Points on a hilly landscape, in no order, each with its height.
A ball rolls from a point to the lowest of its 2 nearest points, and stops where none of them is lower. Distance is the straight distance between rows; heights are no part of it.
K_826: [  8   6 -12  21 -10  -8  12 -15  13 -25  18  17  -2 -19   7   3  49 -18
   8  -9  26   3]  height 546
K_213: [-10   3  -7  -7   6  23   1  15   0  37   2 -13  20  13  15  -4 -40   3
  -8  15  -7 -14]  height 85
K_740: [ 10 -34  29 -16   7   7 -11 -16   0   7 -30 -11 -17 -19  -8 -17 -21   6
  -3  18 -22 -15]  height 503
K_337: [  5   5 -26   9 -16  29 -18  11  20  -4   5  -2 -18  14  12   4 -29  15
 -18   1  -1 -15]  height 72
K_936: [ -8  27   2 -14  26 -34 -25  14 -29  10  -8 -16   0  10 -12   6 -15   7
   6  -2   1  -4]  height 673
K_279: [  1 -25   2  -7 -10  33 -21 -23  28 -23   0  12  -2 -20  -4   2  -3  22
  16 -22 -13  -3]  height 132
K_81: [ -3   1 -15 -13  24   6 -37 -28   6  -9  -7 -10 -15 -15  -3  -6  -3  14
  15 -28  -5   0]  height 386
K_167: [  5  14  36 -12  -4 -12 -20 -16   5   8 -24   1   2 -10 -11 -12  -6 -10
  12  28 -14   0]  height 139
K_474: [ -5  28  12   3 -24 -20   5  -5 -11  -3  29   1 -29   7 -10   2 -10  -6
   9  -2  21  -1]  height 187
K_901: [ 15  14   3  12  15 -21   2  10  18 -20 -10   7  14 -11   7  22  39   9
   8   8  23  20]  height 730
K_626: [ -4   1  -5  10 -21   6  11  10 -41 -15   8   6   7   0  -4 -11 -10   8
  -7   4   4  -9]  height 309
K_738: [ -6  17  -4 -11 -35  11 -31 -11  10  -1   6   5  -4   1 -11  -8 -27  15
  -8  18 -16   5]  height 242
K_811: [-29 -15   8  -5   5 -13   4 -11 -37  -5  -6  -4   6  -6 -24  -4   3 -14
  -7  -3   1  10]  height 741
K_807: [  1  10 -22  -4   9  -6  -7  -5  13  -4  16  -3  31 -20  -2  -9  46   3
  -3 -10   7  22]  height 617
K_944: [  5  -3  15   7  10  -8  25  15  -7   8  -9  12  45  -8   9  -2  35 -21
   3   0  -9 -14]  height 842
K_923: [ -2 -33  22 -11  -7   1  16 -21  -8  11  -6 -20 -33   1 -16 -19 -24  -7
  -8   2 -15   2]  height 533
K_621: [  2  12   0   8  -4  -9 -17  33 -32 -13 -10 -12  13  -3 -23   0 -22  16
 -11  20  -2 -10]  height 230
K_569: [  9  25  21 -22  -9   9   2 -18  12  24   1   9  -4  12  17  -7   1   5
  23  18  -5  13]  height 192
K_135: [  7  38  -7   2  -2 -21 -27  11  17  -3   2 -10  -9   6 -12   3  -3   7
 -13  17  -1   2]  height 280
K_902: [ 17  10   0  19 -33  10  33   8 -15  -8   9  14   9  -1  18 -12  18  -8
  -3  15  14  -7]  height 300
K_532: [  9  32   2  -9   9  -6  10 -22   1   6  27  11 -44  12   7  -4   6  -3
  18 -10  13   1]  height 530
K_882: [ 14  22  -4 -13  19   2 -10  -7  -6  -4   9  22 -30  14   9  18  -9  24
  24  -7  16  -6]  height 279
K_32: [-13 -10 -16   6 -20  -4  14  22  14  10  20 -18  22   2 -24 -14  14 -22
 -42 -12 -15   8]  height 482
K_709: [ 22  -1  31  14   2   2  17  13 -23  -2 -23   9  -3   6  17   0  -8   0
  25  13   1 -23]  height 152
K_84: [ 23  52  -8 -20  -8 -15 -29  -1 -15   7   6  14 -16   4  -2   0 -14  11
  -3  15  19 -11]  height 190
K_635: [ 24  -5  -8  17 -15   3   6 -19  -2  -3  -7   5  -1 -13  13 -27  24 -20
  -3  12   5  -5]  height 485
K_5: [  0 -14   1   8 -26  14  31  -7 -19   8   5  18  15   2  11 -14   9 -16
  -2   4  -3  -3]  height 273
K_157: [ -9  11   7   7 -16  -2  19  11 -56  -8  14   3  15 -13 -21 -20   4  -7
  -3  10   8 -20]  height 338
K_163: [-10 -10  -2 -16  -1   4   1  -2   0  12   1   3 -14  27  22  21 -28  24
  16   1   5  20]  height 283
K_247: [-15 -19  27  -9   1  -8 -12 -15  12  -1  -2  14   9 -10 -22   7   3 -25
  -3  -6 -25  -2]  height 206
K_242: [ 11  18 -41 -14  19  19 -28 -11   6   5   6   9  -8   8  16  -1   3  15
  -6 -16  -4  -2]  height 473
K_974: [ -6   0 -32  -1  10 -13   9   0  28   6  12 -14  -7  20  15   5  22  -1
 -15  -8   7  30]  height 475
K_713: [-14  -7  -3   5 -23  -1 -11 -23   8 -25  17  13  -1  -8 -11   8   5   8
  13 -14   9  17]  height 422
K_463: [ 15  26   7 -11  -9   0   4   4  10   7  -7  10  42 -13  12  -5  34   6
  -2  23   9  22]  height 360
K_760: [ -3 -39  -1  14   5 -18   0   6 -24 -23 -13   4  27 -21 -20  11  25  -4
 -21  11   8  15]  height 805
K_491: [-17 -35  31  -7  10  -1   9 -15 -27   3 -19   3 -10  -9 -32   3 -10 -26
 -14   6 -22 -11]  height 208
K_259: [ -8  12  13 -25  -4   9   8 -15  27  35   3   2  11  22  25   6   2   2
  20  16  -8  19]  height 222
K_539: [ 11   7  12  -7  21   9  -6 -14  13   1 -20  13  11 -10  21   3  20   7
  35  -7  -3   2]  height 251
K_374: [-35 -43  22 -18  19  11   8 -13 -17  18 -24  -1   7   1 -16   9 -13 -19
 -13   5 -23   3]  height 205
K_756: [  4   7 -11   6  14   9 -28  -6   6 -19  -5  -2 -14  -6  -4   7  -5  13
  12 -19   0  -9]  height 436
K_58: [  2   9 -38   6  -7   9 -30   9  -3  -3   2 -12  -6   5  -8  -7 -24  11
 -27  -2  -5  -7]  height 138
K_490: [ 12   1  10   6   0 -35  -6  -2   5 -12 -17   4  10 -14   5  15  26   0
   2  23  25  32]  height 714
K_987: [-10  -9  27  -8  -9 -29 -19 -20  16  -1  -9  10   4 -16 -29   8   4 -27
 -11  16 -17   9]  height 225
K_622: [ 14 -49  27 -11  -2   7  15 -15 -11  -4 -19  -7 -31  -6  -2  -8 -25  10
   5  12  -8  -7]  height 519
K_868: [ 16  25   4 -12   0  -6  -6 -17  14  10 -14   5  17  -6  19  -8  30  -2
   1  19  11  21]  height 388
K_725: [ 13  25 -45 -18  14  13 -11  -9  14  11  11  17  -5  15  27  -6  22  17
  -9  -1  12  15]  height 483
K_451: [-13 -12  12   4  -7   2  19  16  21   5   3   8  16  17   8  21  -5  -2
  11  -4  -6   0]  height 182
K_332: [ 14 -13 -15  11 -12  13   0 -20   7   7  -7  -8  -7  -3  11 -26   6 -13
 -11   4  -5   1]  height 461
K_103: [ 11 -36  27  -6   0  -5  27 -13  30  10  -5   6 -18   8  17   9   5  -6
  15  -5  -4   9]  height 387
K_207: [-22 -22  17   3 -14  16  25  24   4  -1   8  14  32   8   4  21 -17  -3
   1  -1 -10  -8]  height 161
K_50: [ -3  -7 -10  -6  -8 -16  -2 -16  -5   2   4   6  36 -23  -4 -14  47  -4
 -11  10   8  30]  height 653
K_471: [  6  12  39   8 -28  -8   4  -3  11  -7  12  15   0 -10 -20  -1   2 -27
  10   3 -16 -24]  height 256
K_705: [-18  16 -13  22  -9 -11  -1  10  19 -25  25  -8  -9  -8 -25   7  15 -17
 -11 -35   5  -7]  height 345
K_816: [ 13  51  -4 -20 -22 -15 -18   6 -21   8  17  10   7  -4  -2  -6  -2  16
  -6  24  14   7]  height 235
K_563: [ -6 -20  -8   5   0   1  -3   6 -15   1 -11 -13  -4   3   0  -5 -18   0
 -10   4  -5  -1]  height 129
K_192: [ 10  25   7  11 -20   9  20  15  -5  -3   2  12  15   5  12  -1   8   1
   8  15   4  -7]  height 323
K_464: [  1  14 -37   5  11 -18 -11   3  26  -4  12 -17  -9   1  -6  -2  28  -1
 -19  -5   8  22]  height 421
K_368: [-12  -6  -2  15 -18  14   1  -1 -14 -24  13   2  -7 -12 -21  -4 -15   2
   5 -32  -1 -15]  height 508
K_855: [  7  21  19  -6 -14  -4  -1   6   0   2   0  12  46 -21 -11 -13  30 -10
  -6  24  -2   5]  height 332
K_243: [ -6   3 -12 -22   6  12 -11  -3 -39   6 -13   9  31  -1   9  -9  -3  20
   1  18   1  10]  height 281
K_278: [ 11 -25   9  11  16  -7  16  35  -5   4 -12   5  51 -19  -3   3  31 -12
 -17  -4 -14  -8]  height 831
K_188: [-24 -43  33 -16   8  11  -1  -8  14   8 -13   8   8 -11 -19  13 -17 -13
  -7  -5 -31  -6]  height 183
K_136: [ 14 -28  -8   5  -1   4  13  -5 -14  -3 -18   4  -2  10  30  14 -14  21
  13  14  20  16]  height 320
K_592: [ 13  11  -8   6   1 -10 -27  26 -14 -13 -19  -4  16  -7  -4  11 -15  28
  -9  26   6   5]  height 196
K_734: [ -6   9 -10  13   4 -22  -5   3  34  -2   4 -29 -24  11 -18   4  -3 -21
 -14 -13  -8   4]  height 396
K_170: [-26 -10 -30  -6  11  26  11   9  13  15  20 -10  16  17  22  18 -13  20
  -5 -22   8  15]  height 269
K_321: [  5   7  -4   9  26  -5  -4  36  30  13 -17 -20  26   7  14   8   2  -2
  -8  14  -8 -14]  height 237
K_327: [ 22  30   1 -19  31  -7 -24   1  -9  26 -19   1 -13  15  13  -1 -14   5
  12   4  -2 -15]  height 420
K_299: [ 14  11 -41 -20  26  10 -20   1 -18  20  -8   5   1  16  19  -7  -4  14
 -10 -12   6 -16]  height 410
K_673: [  0 -31   1  26  -3 -11  26 -11  -2  -8   5   7 -15 -15  -7   0  14 -37
  -8 -43   0  -5]  height 140
K_481: [ 21  11   2 -22 -10  26  -7 -20  40   1  12   9 -33   6  12  -7  -6  21
   8   1  -6   1]  height 333
K_983: [ 15 -19 -18  21  12   6   0  14  17 -12 -19  -5  27  -9  18   7  24   1
  -6   2   2   2]  height 762
K_877: [-10  11   1 -26   1  10  -3  -1  18  33   8  -4  -1  29  18  11 -26  13
  10   7  -9  11]  height 254
K_401: [ -7   1  13  -6 -10   8  22   9 -41  15 -11   8  28   4  -4 -16   6  -6
  -9  31  -8  -1]  height 214
K_478: [ 30  25  16 -18  -8   8  12 -15  18  30   1  -3 -31  20  19 -18 -10   1
  11  19  -8  -5]  height 150
K_517: [-14   5 -11 -12  24 -26 -19  -2 -22   3  -5 -19  -1  -1 -10   2  -3   3
   2 -11   2  12]  height 699
K_255: [  9  -2   4   7  -2  -6  21  31 -39  16   7 -12  33 -11 -21 -26  25  -4
 -25  18  -3   2]  height 409
K_702: [-11 -13   5  -5  -1  22   8   2  -2  35  -8 -22  -1  10   6 -15 -42  -8
 -14  15 -18 -12]  height 53
K_785: [ -6  39  -9 -12   2  -3 -30  19  18   4   8  -2  -9  19 -11  13 -26  11
  -5  -1  -9 -10]  height 224
K_52: [ 21  13  16  -5  -7  17  17   0   3  23  -1  -7 -27  14  14 -21 -19  -5
   5  11 -14 -22]  height 114
K_367: [-14  -6 -14  -5 -17  22  -7 -12   3 -20  16  13  -6  11   4  16 -12  28
  16 -14   4  17]  height 392
K_294: [-13  18 -15  14  -5  -8  -5   7  44 -17  24 -10 -19  11 -23  10  11 -16
  -8 -19  -1   4]  height 389
K_418: [ -3   5 -23  12  -5 -33 -15  -1  20  -3   6 -29 -14   4 -17  -3   8 -17
 -22  -2   5  17]  height 363
K_333: [-11 -22  -5  17  -3  -6  15  34  -7  -3   0 -15  25  -7 -34  -2   6 -21
 -43  -9 -13  -1]  height 458
K_691: [ -8  -5 -19  12   3  22 -20  -7   0 -27   4  -3 -16  -5 -12   6 -17  16
   6 -38   0  -9]  height 474
K_825: [ -4 -18  -4   8  -6  25  38 -12  -7   6  13   4  -1   7  14  -8  15 -10
  10 -38   1  -2]  height 211
K_193: [  3   7   5  19  -5 -21  -7  -1 -23 -20   0  -9 -13 -19 -12  -8  -2 -10
   3  10  23 -10]  height 616
K_93: [ -3 -33  16 -14   8  22 -18 -16 -14 -13 -25  -5  -9 -17 -15  -9 -22  13
   1   8 -21 -12]  height 487
K_580: [ 19  34   7 -23  38  -9   0   0  -3  24   0   5 -34  25   7   4 -10   0
  19  -3  -4 -17]  height 460
K_903: [  3  -5  22  -4  -4  17  16   7  -1  28  -3 -15 -10   9   4 -20 -32 -13
  -1   2 -20 -24]  height 81
K_465: [  4  -6  15  -3  19   8 -15 -22  23  -7 -13   8   5 -18   1   0  22  -3
  30 -21 -11  -9]  height 217
K_840: [ -1  -4  -4  -2  -6  -4 -17   7 -13  -9 -18   2   4   2   6  10 -25  19
   3  22   2   6]  height 163
K_222: [  5 -36  13  21   4 -28   5  11  -9 -21 -10  19  28 -19  -4  23  21 -17
 -15   0  -6   7]  height 815
K_271: [  2   8  -3   6  17 -17  17  39  13  11  -5 -17  13  22  11  16   5   5
  -6   9   2   7]  height 191
K_475: [  8   9 -25  19   4 -23   4 -10  12 -20  15  -4 -38   4   6   5  21  -4
  -3  -2  27  13]  height 510
K_883: [-18  -1  -6 -13 -11  26   1  12  -3  21   6   2  26  14  13   7 -38  16
  -5  24  -7  -1]  height 115
K_51: [-18 -46   1  -3  12  45  11  -2 -22   5 -11  -2  10  -5   6   2 -32  14
   6 -15  -7 -10]  height 447
K_180: [  9  -3   5 -19  14  12 -15 -26 -14   1 -13  11  -6 -11  17  -2   1  25
  28  -9   1   3]  height 292
K_195: [ -9  -4   8 -18  -1 -17   4 -25 -18  18 -12   6  11  -9   0 -18  17 -19
  -2  20  -2  25]  height 696
K_177: [-22  -8 -15  -4 -10  17  14   3 -18   6  14  -6 -11  20   3   2 -30   9
  -5 -29   5   6]  height 331
K_601: [ 22  28 -23  -1  20  13 -15   9 -15   7 -13   5  12   3  21 -12   7   9
  -1  -1   1 -24]  height 463
K_518: [ 14   0  30  10 -19   2  24  11 -23  10 -18   4  -5   8   5  -8 -23 -11
   7  30  -3 -18]  height 172
K_183: [ -5   4  -4 -18  -3   7   7   6 -35  18  -2   1  34  -1   4 -17   7  14
 -15  31  -7  17]  height 245
K_823: [-31  -7  -1 -10  20  -9 -14 -12 -34  -5  -5 -17  -2  -7 -26  -1 -13  -1
   0 -23  -4  10]  height 722
K_67: [-18  20 -21 -18  11  18 -17  11  13   4  17   5  12  18   5  16  -4  23
   5 -22  -5   1]  height 306
K_411: [  9   9  15   4 -15  -6  23 -10  30  -3  15   7 -31  18   7   8   8 -10
  17   0   7   8]  height 264
K_819: [ -1 -50  -3   9 -10  10   8  -3  -2  -7 -18   7  14   4  15  15 -10   8
  -6  23   6  14]  height 339
K_647: [ 21  12 -12 -13 -11  20  -8 -30  18  -5  23   3 -43   2   2 -14  -5  18
   4 -10   0  -1]  height 370
K_662: [ -9  20  25  10 -32 -12  -4   0  -7 -11  12  14  17 -21 -22  -6   9 -22
  -3  16   4 -15]  height 275
K_379: [  3  -3  21   4 -13  11  24   3 -43   8 -14   9   4   2  -2 -21 -11 -15
   0  24 -10 -19]  height 189
K_659: [ -7  36 -14   3  11 -10   9   9  23 -16  30  10 -41  22  -3  16   2   0
  11 -12  13   6]  height 168
K_867: [ -7 -47  -5   6 -15   1   3 -13  19  -4 -13  14  10  -2  13  18   3  -2
  -8  11   2  27]  height 352
K_910: [ 21  29  10 -10  31  -6   6  -9   6   6   8   6 -54  16   7  -5   1  -1
  17  -4   5 -12]  height 497
K_100: [ -7 -14  -5   8   3   2  20  36 -33   3   0 -15  28  -9 -34 -16  12  -7
 -35   6  -7  -4]  height 437
K_720: [ -2  -9 -13  -7  25  13  16  -9  12  15   0 -16 -36  19  18   1  -9   5
   1 -32   4   6]  height 310
K_275: [  6 -35   9   7 -12  -6  14 -15  23  -1  -2  10 -12   2  11   8  14 -13
   4  -5  -2  17]  height 371
K_353: [-19   3 -28 -14 -15  13 -40  -4   8   2   2 -13   8   4 -11  -9 -27  16
 -20   6 -17   7]  height 200
K_586: [  7  19 -24  13   3  -1  19  33   6  -8  26 -10   2   9  -4   1  27   6
 -14  -7   9   1]  height 556
K_500: [-16 -29  -5   0  20   5  27  -4  -1  17  -2 -23 -21  16  14  12 -23   4
   1 -38   4  11]  height 276
K_421: [ 30  29   2   5  23  -6 -36 -11  -1  -2 -25   0 -10 -14   8 -12   6   0
   6  11   2 -13]  height 538
K_832: [  7  -9  -3  17  13 -12   2  13  29 -14 -16   4  25  -6  11  21  32  -2
   4  -3   1   1]  height 748
K_139: [  8 -29  -7  15  -6  15  28 -23   1  -2   8   8 -15  -6   6 -13  23 -23
   2 -37  -2  -6]  height 176
K_189: [ -1 -30  11  24  -9   2  27   9   7  -9   1   4  -3   2  -3  12  -3 -24
  -9 -29 -12 -10]  height 111
K_945: [  8  47   2  -8  -1 -10 -24   2  -1  -6  12  18 -21   4  -3  14  -7  15
  16   3  17  -9]  height 233
K_764: [ -7  30 -14   9  20   7   6  29  41 -18  20   7 -27  25  -8  18  -5   3
  -1 -13  -2  -4]  height 89
K_359: [ 20  22   8   3 -12  11   4  13   9   4 -14   9   8   9  21   2  -5   6
   5  23   6   1]  height 344
K_595: [-11  22  -2  11 -15 -22   8   3   7 -16  28  -6 -36  20 -12  14  -6  -2
   7 -13  20   6]  height 215
K_831: [  4   8   6   8   5 -16 -15  17  34   5 -25 -14  18  -1  -1   6  -2  -9
  -5  20 -14  -8]  height 207
K_741: [  3 -33  10  19   0 -11  19  34  -5 -12  -1  16  43 -17  -6  20  23 -10
 -24  -1 -14  -1]  height 823
K_552: [-25 -35  15   1 -14  19   0  -5   8 -22   6  14   4  -1 -18  20 -21   3
   5 -24 -12   0]  height 68
K_197: [-23   4   0  11 -20   5  -5   0 -14 -21  18   4   7 -15 -36 -10  -6 -18
 -10 -22  -4 -17]  height 529
K_77: [-17  31 -13   3 -15   4 -24   3  -5 -13  19  -7   8  -8 -26 -14  -6  -3
  -3 -17  -9 -20]  height 562
K_732: [  1  15  21  11 -39  -5  16 -15 -10 -13  34   9 -29  -4 -14 -12  -1 -16
  15  -4  18 -12]  height 213
K_748: [ -4  -5   6  -8   7 -18   6 -23  -5   8  -9   0   2   1   5  -5  18  -8
  15   1   3  15]  height 700
K_27: [ 10   1   0  23 -21 -34  23   5   4 -12  21   0  -7  -4  -1   7  31 -11
 -14   8  27  16]  height 555
K_12: [ 11  18 -14 -11  20 -23  -6   4 -30   6   3  -4  16 -10   8  -1  21  18
   5   7  23  20]  height 724
K_976: [  3   3   9  26   0 -38  -1  17 -18 -21  12  -6   5 -28 -11  -8  24 -18
  -6   4  27  -5]  height 597
K_443: [-10  14  29  -9  24 -41  -6  -2 -18   6 -15 -10   7  -7 -11   5  12 -15
  21   6   2  -1]  height 669
K_960: [ -8 -28  17 -10  -6  28  -4  -1  27 -17   4   7   0  -4 -10  17 -24  17
  19 -19 -19  -8]  height 93
K_699: [ 10  14  15  -7   3 -11 -24  -1   8  13 -35  -8  15  -5   2 -12  -4  -6
  -2  32 -15   4]  height 166
K_568: [  2 -45  37 -24  -2   6  36 -18  17  14   0   6  -9   5  12   2  -4  -3
  14  -6 -14   0]  height 402
K_111: [  1  -4  17  -7  22 -35  -7 -11 -22   4 -25  -5   8  -8   4   1  10  -5
  20  11   6  13]  height 683
K_749: [  3  33  15   2 -21 -10 -12  10 -16 -10   9  11  28 -30 -13 -17  21  -2
  -2  25  15  -1]  height 304
K_837: [ -2  -6  15  15 -26 -21  27   3  14 -10  17  -1 -35  19  -8  18  -4 -13
   7  -1  11   8]  height 241
K_644: [ -6 -27   1  13  -9  13  -7  12  43   8 -12   2  31  -7   5  11  -8 -16
 -23  16 -19 -11]  height 156
K_200: [ -9 -58  17  -9   8  33  23  -9 -14   9 -11   3   5  -7   9  -3 -21   2
   5  -4  -9  -7]  height 433
K_501: [  5 -55  34 -15   3  23  33 -13   2  15  -9  11   5 -10  17  -3 -10   0
   6   1 -17 -15]  height 419
K_224: [-18 -50   5  14  -9   8  15   8   7 -13  -4   5   1   0 -11  23 -19 -14
 -15 -24 -11   2]  height 90
K_802: [ 10  10 -16  12  15  -8  -7  -8  10 -17  -2  -1 -25   3   8   9  12   2
   9  -5  13  -1]  height 476
K_793: [-14  -9  -9 -15  -6 -10   9 -21 -28   9   7   4  24 -11  -7 -20  36 -10
  -8  15   7  28]  height 675
K_603: [ -6  23   1  18  10  18   5  10   8  -7   4  -8   6  -5 -13 -14   9 -22
   0 -34 -12 -37]  height 253
K_396: [  5  12  12  -9  -7  20   7  -7  43   4  14   5 -24  15  10   5  -1   4
  14   0  -9  -3]  height 298
K_406: [ 16   9   8 -12  19  12 -14   4  -7  20 -21  -3  -9   9  18  -1 -27  14
  13  15  -3 -15]  height 391
K_252: [ 30  20  20  -2  13  -5 -27 -12   2   6 -25 -12 -25 -11  -3 -18 -11   0
  12  12 -13 -22]  height 539
K_132: [  0   6 -13  15 -12 -13  15  27  19   1  23 -16  16  -2 -15  -7  31 -10
 -17 -12  -4   4]  height 513
K_30: [  5   7  -4   8  -1 -15  21  27 -59   5  15 -12  14  -6 -13 -21  10   3
 -16   7  15  -3]  height 373
K_241: [ 14   0  -2  34  -4 -36  12  28  -1 -13  17 -15   2 -20 -21  -2  31 -12
 -21   5  26   3]  height 578
K_280: [  2  -1 -17  -4  31   9  -3   1  -3   7  -2  -6 -17  20  17   6  -9   9
   6 -28   3  -3]  height 347
K_689: [ 23 -10  20  -4   4   3 -17  -4  12   5 -22 -19 -24  -6  -5 -16 -24   4
   4  12 -13 -18]  height 520
K_914: [  4 -14  -5 -30  26   9 -26 -31  -3  10 -14  -3 -17   1  17  -6  -5  25
  15 -17  -5  11]  height 329
K_591: [  6  -2 -21  12 -29 -23  22   4  -1  -5  19  -7  -9  10   7   2  18   4
 -18  10  22  33]  height 534
K_80: [-22  -9 -21  -4  -1  14  28  23  -8  11  16 -13   6  23  15  14 -24  16
  -7 -16  10   6]  height 302
K_88: [ -6  33  -5 -14 -33   1 -29 -11  -8  -5  17  13   7  -1  -9  -6 -13  19
  -7  20   7  17]  height 272
K_776: [ -6  -2 -10  10 -11   7  29  -4  -1   9  13   0   4  17  11  -8  13 -11
  -1 -10   2   6]  height 244
K_457: [-13 -25  -3   4   7  12  15  15  27  13  -2  -2  35   5  26  27  -3   5
   1   8   4   7]  height 210
K_878: [ -8  32 -13  -4  20   0 -14  19  23   7  14  -1 -25  30  -9  19 -26   6
   3 -18  -7 -10]  height 173
K_76: [  6  13 -13  11   3  -9   8   0  15 -11  23   6  22 -16  -3  -5  56 -12
   0 -14  12   6]  height 580
K_939: [  6  26 -34  17  13   9   4  15   6 -14  20   2  -3   2  -1  -2  26   0
  -7 -14   8  -8]  height 601
K_929: [-10 -22  35  -7   3 -19   0 -23 -25   3 -13  -1 -23 -17 -31  -7  -8 -26
  -9  18 -11  -5]  height 188
K_616: [  3 -15  -4  -1   7   4  17   4 -12   4  -4   1 -17  27  32  20 -18  23
  18   0  15  10]  height 303
K_429: [-12  24  -7  24   0   3   8  21  12 -25  14 -10  -2  -3 -28   0  10 -22
  -4 -41  -8 -29]  height 301
K_17: [ 21  17 -15   1 -13  26 -15  10   5  10   8   6 -26  18  10  -2 -36  16
  -7   8  -5 -22]  height 113
K_310: [ 15  34 -20 -15   2   0 -13 -19   4  11   5  10   9  -1  21  -8  29  13
   1  12  14  19]  height 425
K_497: [  6  11 -23 -11  40  10  -8  10   6  -2   3  18 -32  23  17  23  -8  22
  12 -18  14  -4]  height 326
K_839: [ 20  17  -9  21  -7  -2  17 -19   2 -10   7  15 -16  -8  20 -12  31 -10
  11  10  24   1]  height 515
K_926: [ 15   8  -6  -1   3  12  -2  16  -1  16  -9   8   2  19  34   7 -23  15
   1  21   9  -9]  height 366
K_220: [ 18 -14 -19  27   6  -8   2   4  -7 -19 -19  -2  23 -19  15  -4  32   4
  -6   7  16  10]  height 778
K_162: [-31 -47  -2 -11  11   9  19 -11   0  18  -6 -15  -8   6   6   8 -25  -1
 -10 -14  -2  26]  height 249
K_83: [ 19  17 -36  33   2  19  -2   1  12 -33  10   5 -17  -8   5 -10  23  -2
  -8  -4  12 -14]  height 658
K_311: [  8 -21  -4  -3  14  24 -21 -20  37 -14 -14   3   0 -16   8   3   7  15
  16 -14 -10  -5]  height 174
K_728: [ 11 -16 -10  -8 -12   9 -14 -35  18   7  -3 -13 -28  -6   5 -24  -1  -2
  -9   1 -11   9]  height 434
K_412: [  5   9   4  14  13  18   8   9   5 -10 -11   3   4  -4   4  -4   5  -9
  15 -20  -6 -30]  height 209
K_158: [  0  32  19  -7  22 -34 -23   5 -26  -4  -7  -2   0  -8  -8   2  -3   0
  18   2  16 -12]  height 650
K_272: [ 19   5  -6  -8 -16  11 -15 -29   3   2   7  -6 -40  -7  -1 -29 -10   7
  -3  -3  -6  -7]  height 405
K_527: [ -1  27 -11 -25  -2 -17 -19 -19 -35  12   6   5  23 -17   3 -17  22  17
   2  16  19  18]  height 756
K_370: [ -5 -29  15   1  -8  12 -12  -2  47   7  -9  -2  11  -9  -5  11 -14 -12
 -11   5 -21  -2]  height 135
K_468: [ 24  34 -12 -10 -16   5 -22   8  -2  15   1  15 -25  21   5  -1 -26  14
  -7  12   7 -16]  height 146
K_323: [-33 -33  14 -14   9   2  16  -6 -15  16  -8  -9  -5   8 -10   4 -22 -10
  -4 -16 -11   9]  height 227
K_986: [  3 -16 -26  13  -3 -13  14 -15   6  -5   7  -9 -17  12  14   6  18  -6
  -6  -3  18  28]  height 509
K_833: [ -7  15  -6   0   3  -5  -6  24 -31 -10   2  -4  14   1 -15  -2 -10  11
   1  -9  -1 -14]  height 270
K_25: [ 11 -22  -5  19   4 -23   4   1 -30 -25 -21   2  13 -28   0   1  25  -1
  -8  14  20  11]  height 793
K_798: [-16 -19 -23  -4  10  16   8  14  14   2   3  -1  32  10  28  26  -4  28
   6  -1  11  21]  height 234
K_223: [-13 -19  14 -10  12  31  -7   0 -23   4 -18  -1  11  -4  -2  -3 -32  11
  10  -5 -19 -15]  height 466
K_524: [  0  11  26   9 -21   5  10 -11 -11 -16  16  16  -8 -12 -11  -5  -1 -10
  24  -8   0 -22]  height 236
K_899: [ 24  25 -19   8  17  -4 -18  -2 -20  -2 -14  -4   0 -11  10 -11   8   3
   1   3   8 -13]  height 502
K_907: [  9  11   5  -9  19 -33 -16  -2 -14   1 -29  -5  20 -12   7   4  19  10
  11  18  12  22]  height 698
K_232: [  0  22 -14   8 -12 -37 -16   8   4  -3  18 -24 -13  -2 -18  -5   0   0
 -24  12  12  17]  height 327
K_267: [ -3 -16   6   3 -17 -10  12  -9  10  10   5 -24 -39  16 -12 -15 -24 -19
 -18  -2 -10   2]  height 547
K_847: [ 15  -4  23  13  -1  23  21  10 -13  -4 -11  10   0   3  12  -4  -6  -3
  24  -7  -7 -35]  height 175
K_174: [-21 -15  -7  -5   9   9 -20  -1  11  -1 -14 -11  12  -4  -4   2 -14   4
  -1 -10 -15   2]  height 171
K_14: [-21  -1   5   2 -10  15 -17   5  22 -11  -2   3  27  -7 -15   5   0  -1
   7 -12 -20  -6]  height 212
K_924: [-13  15 -21   0  -6  16  -3   3  14 -14  22   9  -4  15   2  15  -3  18
  13 -25   2   5]  height 356
K_125: [-22 -33  19  -6  17   8 -20  -4  35   5 -12  -5  18 -10  -8  14 -18  -6
   5 -14 -24  -7]  height 160
K_23: [ -7   6  30  -6  -3 -31 -17 -23 -13   2 -14   1  -8 -20 -28  -9  -2 -24
  -5  33  -3   2]  height 165
K_391: [  5  26  22   7   5 -28 -16   6 -32 -17   5  -1 -18 -16  -2  -4  -7  -2
  18   5  31 -22]  height 632
K_526: [-35 -19  17  -8  15 -28  17  13 -36   4 -11 -13  15   8 -24  11  -2 -10
  -7  -3  -3  15]  height 754
K_584: [-28 -26   0  -3 -11  27  19  19  -7   6   6   9  37   9   7  17 -27   9
   0  17  -2  -6]  height 143
K_442: [-24  12 -15 -12   2  22 -16  13  26   4  14  -1  36   6  -3   9   1  15
   6 -15 -14   3]  height 257
K_543: [ -8   6   3   1 -28 -13  -7 -19   4 -12  10  10   6  -8 -10   1   7  -3
   4  10   9  19]  height 440

Where does a ball stop that starts at each point below?
K_760 -> K_764
K_725 -> K_474
K_974 -> K_764
K_527 -> K_474
K_939 -> K_563
K_197 -> K_552
K_327 -> K_552
K_923 -> K_702
K_103 -> K_702
K_12 -> K_764
K_823 -> K_764
